A landscape with many valleys, sampled at points; each row gives a point and its height.
A ball rolls from a point to whichever of its 2 nearest points has the largest drop for the distance, and stops where none of them is lower. Distance is the straight distance between rows; heights are no part of it.
k605: [ 98  94 126  84 108  80  91  81  95  97  82 126 104 104 131 122  81 141
 106  66 125]  h=247
k131: [114 115  90  86  99 110  73  98 117  62  99  66 112 126  84  87  98 109
  69 131  93]  h=628
k715: [104  96  73  88  97 101 120 108  82  95  83 126  96 114  87 150 109  73
  88 102 132]  h=598
k425: [118  87 117 102  90  99 114  95  82 131  91 121 100  99 103 113 101  98
 122  73 118]  h=898
k464: [ 61  98 117 113 113 108 111  86  80 139  90  90 106  72  85  91  98 130
  68 125  82]  h=627
k668: [130 104 123 120  89  88 106 109 101 132  92  97  91 104 115 136 112  96
 141  82  98]  h=869
k624: [111  78 149 118 122  92 109 120 118  87 123  89  91  81 100  78 122  92
  94 108  75]  h=351
k17: [100 113 157  90 106  87  71  88 113 113 114 103 116 113  85  78 104  84
 138  86  95]  h=818
k19: [ 65 127  72 106 118  91  89 100 109 100 120  68 118  79  73  88 123  75
 102 107 100]  h=578
k137: [126 104 111  74  93 126 108 122  96  96  91  86 108 108  88  63 100 109
  64  95 120]  h=581
k698: [110 131 102  90  73 112  89  96 108 111  89 128 102 132 107  84  97 104
  99  91 113]  h=730
k383: [ 80  89 140  81 103 108 114 105  72 126  72  97  91  84  77  73  77 146
  96 104 115]  h=387
k594: [125  95 106 118  70  98 102 119 104  75 114  55 122  96  87 101  90 130
  86  83  58]  h=383
k674: [131 105 131  93  97 111  74  86 108 108  76 104 115 134  95  97 104 123
 112  97 116]  h=796
k320: [111 102  85 103  89  95 103 112  89  93 118 111  79  89 131  69  91  89
 131  57 114]  h=579
k56: [155  86 118 125  99 121 115 114  87 103  68  87 102 124  95 130 108 110
 101 124 103]  h=372
k419: [ 76  78 115 110  80  92 111  91  86  87 112  93  99  78  99  84  64 150
  94 102  77]  h=350
k526: [111  93  50 100  75 111 101 102  93  60 111 121 114 114  96 106  90  98
  86  64 102]  h=886
k980: [135 100  92 112  88 106  86  93 114  80 105  79 125 128  72 112 123  98
  80 128  85]  h=679
k598: [121  71 103  96 104 130 116 103  91  83  97 120  87 112 104  87  91  99
  62 116 103]  h=605
k506: [128  88 104 130  82  93  83  93  89  85  97 100 108 115 118 106  91 128
 138  73  71]  h=866
k501: [107 108 103  89  77 108 104  93  89 132 107  88 127  92  64  96  96  92
  94  82  94]  h=740
k959: [ 97 119  92 101  70  98  94  72 105 133  91 150 108 133 102 136 102  94
 109 105  95]  h=916
k827: [113 112  90  89  83  94  95 113 103 111  95  41 114  84  67 108  93  97
 102  99  87]  h=705
k446: [102 121  71 108  80  90 124 137  85 114  83  88  89  89 102 143 103  70
 137 100 125]  h=330
k667: [ 93  74 105  86 128 110  98  84 116  81 115 121 100 107  93  97 110  92
  50 123  91]  h=511
k154: [100  73 144 104 127  93 120  91 107 128  81 106  95  91  89 124 123 113
  99 131 102]  h=396
k867: [106  73  70  89  95 107 106  67  89  82 118 135 113 113  95  95 107  84
  76  81 114]  h=843
k239: [130  90 106 113 104 101  99 118 120  65 103  73  80  99 131  90 101 112
  94 116  90]  h=454
k208: [ 81  79  81 133 111  88 119  78  92 109 131 141  79  89 148 101 119  82
 110  90  83]  h=602
k539: [122 119 102 123  69  96 102 135 122  88 110  65  95  95 120  98  92 116
  96 101  69]  h=416
k728: [ 76 104 116  99 123 106 102 117 107 127  86  89  89  80  80 111  94 106
  69 116  80]  h=592
k555: [ 87  94  99 113  57  99 112  83  86 116 116 110 109  86 115  93  79 129
  91  79  74]  h=398
k351: [ 59 142  91 101 126 103  79  96  96 141  94  75 115  82  71  84 108  92
 111 101 113]  h=543
k975: [ 82 126  86  97 112  90 114 135 102 100  84 106  83  84 115 115 123  75
 130  94 141]  h=419
k85: [104 100  78 123  95  64  97  76  96  94 134 126  80 103 160 116 129 102
 126  81  83]  h=637
k248: [ 95 116 147  85  91 108  97 100  94 123 117 111 115 105  62  80  87  83
 112  75  88]  h=781
k855: [ 72 116 101  97 142 118  88 129 113 102  82  92  75  86 106  80  89  94
  97 117 113]  h=313
k300: [ 99  90  73 100 107 121 110 124 103  50 108 111  78 104  91  77 112  63
  83 125 107]  h=585
k592: [ 67 107  97 102 132  86  97  67 121 107 135 127 127  99 110  80 140  90
  76  91 107]  h=662
k188: [ 99 101  73  92  90 107  99 127 102  63 120  95  79  92 113  69  74  84
 107  78 106]  h=619
k479: [ 89  97  65 136  96  74 104  82  89  68 115 115  82 110 153 115 109  92
 125 127  93]  h=668
k227: [ 90 113  89  61 127 104  88 112 107  80  84  80  95 100  91  65 109  98
  99 108 150]  h=516
k243: [ 87 113 103  90  99 103  71 110 117  95 106  89  95  99  87  90  71  86
 119 101  85]  h=493
k705: [ 94  99 122 118 124 101 106 126 112 115  89  81  78  77 118  98  89 101
 123 114  96]  h=169
k20: [106  91  95 104  90 105  87 104 114 111 101  98  91 107  64 134  90  62
 116 116  68]  h=766
k558: [ 96 111  87 116  63  95  76  60  97 121 118 141 112 129 102 104  90  87
 137  81  87]  h=885
k607: [ 93  60  94 135 105  97 116  91  98  86 140 116  85  78 119  83 101  83
  94  99  62]  h=559
k835: [ 88  70 134 111 127  96 105  95 114  79 137 105 107  88  86  95 119  83
  64 116  68]  h=426
k923: [ 62 139  77  76 102  83 105 122 106  98  84 124  81  89 130 135  73 104
 100  80 121]  h=478
k895: [ 73 143  95  89 103  63  90 101 131 110  96 113  94  94 146 128  90 122
 119  84 109]  h=433
k913: [ 77  88  75  86 116 102  88  99  94 111  86 107  78  92  66 153  77  62
 102 106  84]  h=720
k374: [124 106  87 117  77 103  83  96 111  92  97  92 101 131  83 111 118  76
 123 126  89]  h=726
k866: [103  74  87  80 125 103 105  71  93  75  99 131 102 116 107  93 119  88
  88 100 147]  h=788
k741: [150  76 122 121  91 117 123 108  94  94  85  94 120 112  90 114 122 136
  72  96  87]  h=260
k675: [ 71 132 103 104  94  95  94  96 101 157  99 100 116  84  96  86  96  93
 138  84 107]  h=497
k233: [127  73 104 107  91 140 112 104  77 100 100 121  82 121  87  73  96  69
 101 118 104]  h=696
k510: [ 90 130  56 100  57  94 104 128 109  74 110  96  97  98 102  88 101  87
 111  85 101]  h=651
k662: [130  86  94  95 105 117 117 127  95  90 101 101  84 102  84  82 120  60
 101 104 124]  h=674
k633: [ 93 102 116  93 127  77 109 102 134 104 114 122  87  84 134 117 117  99
  83  81  94]  h=808
k96: [ 80 124  69  94  90  81 113 106  90  85 103 125  88  96 148  96  84 106
 115  71 128]  h=525
k935: [ 89  75  93  73 119  97  74  76  94  65  99  63 107  86  94  83  76 125
  76 113 100]  h=618
k920: [107  97  82  96  99 102 121 132  85 118  83  84  79  79  95 158  79  88
 102 101 100]  h=249
k123: [113  81 147 102 128  93 124  87  90 120  77 107  91  95 131  99 116 125
 103 121 127]  h=490
k185: [ 86 122  68 102  90  97 102 105 106 111  87  64  99  94  97 105 108 116
  66 144  80]  h=729
k684: [100 109 135  81 102 113 101 103  95 116  80  85 105 100 104  53  89 132
  83 113 113]  h=491
k168: [106 129  74 102  60 102  95 115  98  91 123  57 118  94  84  83  84  89
 105  87  77]  h=680
k793: [102  92  80 116  98 121 123 103  83 122  83  64  96  85 103  81 102 109
  79 146  96]  h=700
k474: [ 71  79 112  96 101 104 107  89  73 105  75  85  87  75 112  76  60 147
 102 113 109]  h=277
k579: [116 101  65 114  79 110  78  86  88  71 103 123 122 129 114  90  85 115
 124  60  88]  h=889
k273: [ 96 111 108  90 117  68  77  71 118  86 102 117  98 110 147 111 101 127
 115  82 115]  h=359
k760: [100  86 114  99 118  84 103  90 129 118 123 124 104  95  91 130 131  74
  82  91  82]  h=770
k828: [100 123  83  82  93  86 126 118  92  96  74 117 106 100 103 132 144  81
 104  94 152]  h=513
k270: [100  95  98  79 113  80  90  62 125 108 120 136 121 113 102 121 132  88
  80  83 112]  h=717
k431: [116  74  85 127 105 103 111 114 105  65 126  91  74  96 118  77 105  75
  97 122  80]  h=508
k491: [115 137 115  90  77 124 110 129 102 127  98 104 101 113 101  53 103  98
  93  91 114]  h=663
k974: [ 90  79  99  81 130 113  79  85  90  81 106  69 108 100  62  76  94  86
  77 133  96]  h=665
k487: [101  95 127  90 117  95  96  78  73 114  63 107 106 110 119 137  80 141
 102 109 133]  h=107
k60: [ 82 117  82 110  70  91 108  82  96 148 105 110 115  89 117  98  97 110
 114  86  93]  h=448
k933: [ 94  72  87  89 107 116 114 123  78  99  88  85  75  69  76 118  67  91
  80  95  83]  h=125
k22: [103 116 121  90  87  90  59  65 113 105 115 118 124 134  93  95  92  97
 123  79  92]  h=852
k141: [ 75 124  84 103 119  83  97  87 115  84 137  96 133  97  94  66 148  67
  98 100 110]  h=617
k385: [144  71 110 125  87 101 119 119 100  68 106  92 120 106  95 104 118 142
  86  65  60]  h=334
k441: [101 105  95  95  73 100 114  84  86 144  82 132 108 101 102 150  85 116
 101  73  98]  h=928
k330: [ 82  74 111 119 104 126 124  95  63 116  98  86 104  79  90  57  89 113
  84 130  85]  h=664
k550: [111  63  92  76 126 115  90  71  91  88  94  98 111 111  66  91 113  80
  85 122 125]  h=721
k194: [ 72 135  94  86 117  96  78 110 128  93  90  97  94 105  95  82 107  88
 117 112 117]  h=422
k445: [ 96  82 150 115 109  96  99 117 106  91 106  74  86  84  86  82  85 110
 121 119  77]  h=273
k956: [ 68 125 127  85 117 102  75 115 128 101 108 102  95  97  81 107  80  90
  78 106  66]  h=544
k884: [137 119  98 119  91 101  90 107  99 103  81  97 115 130 113 117 108 114
 136  81 107]  h=842
k707: [ 86 113  77  72 112  94  78  96 115  65 103  65 105  92 100  75  98 117
  82 116 119]  h=580
k574: [115  81 142  92 116  94 106  95  86 117  59  81  95 100  83 148 101 131
 109 125 117]  h=281
k308: [103  77  66  86  99 107  92  91  80  94  89 107  91 106  74 133  79  72
 117  96 114]  h=669

Where does a ball stop that starts at each point below?
k85 | k741
k20 | k933
k959 | k487
k793 | k705
k866 | k705
k374 | k705
k233 | k705
k479 | k741
k760 | k474
k662 | k741
k674 | k474
k168 | k487
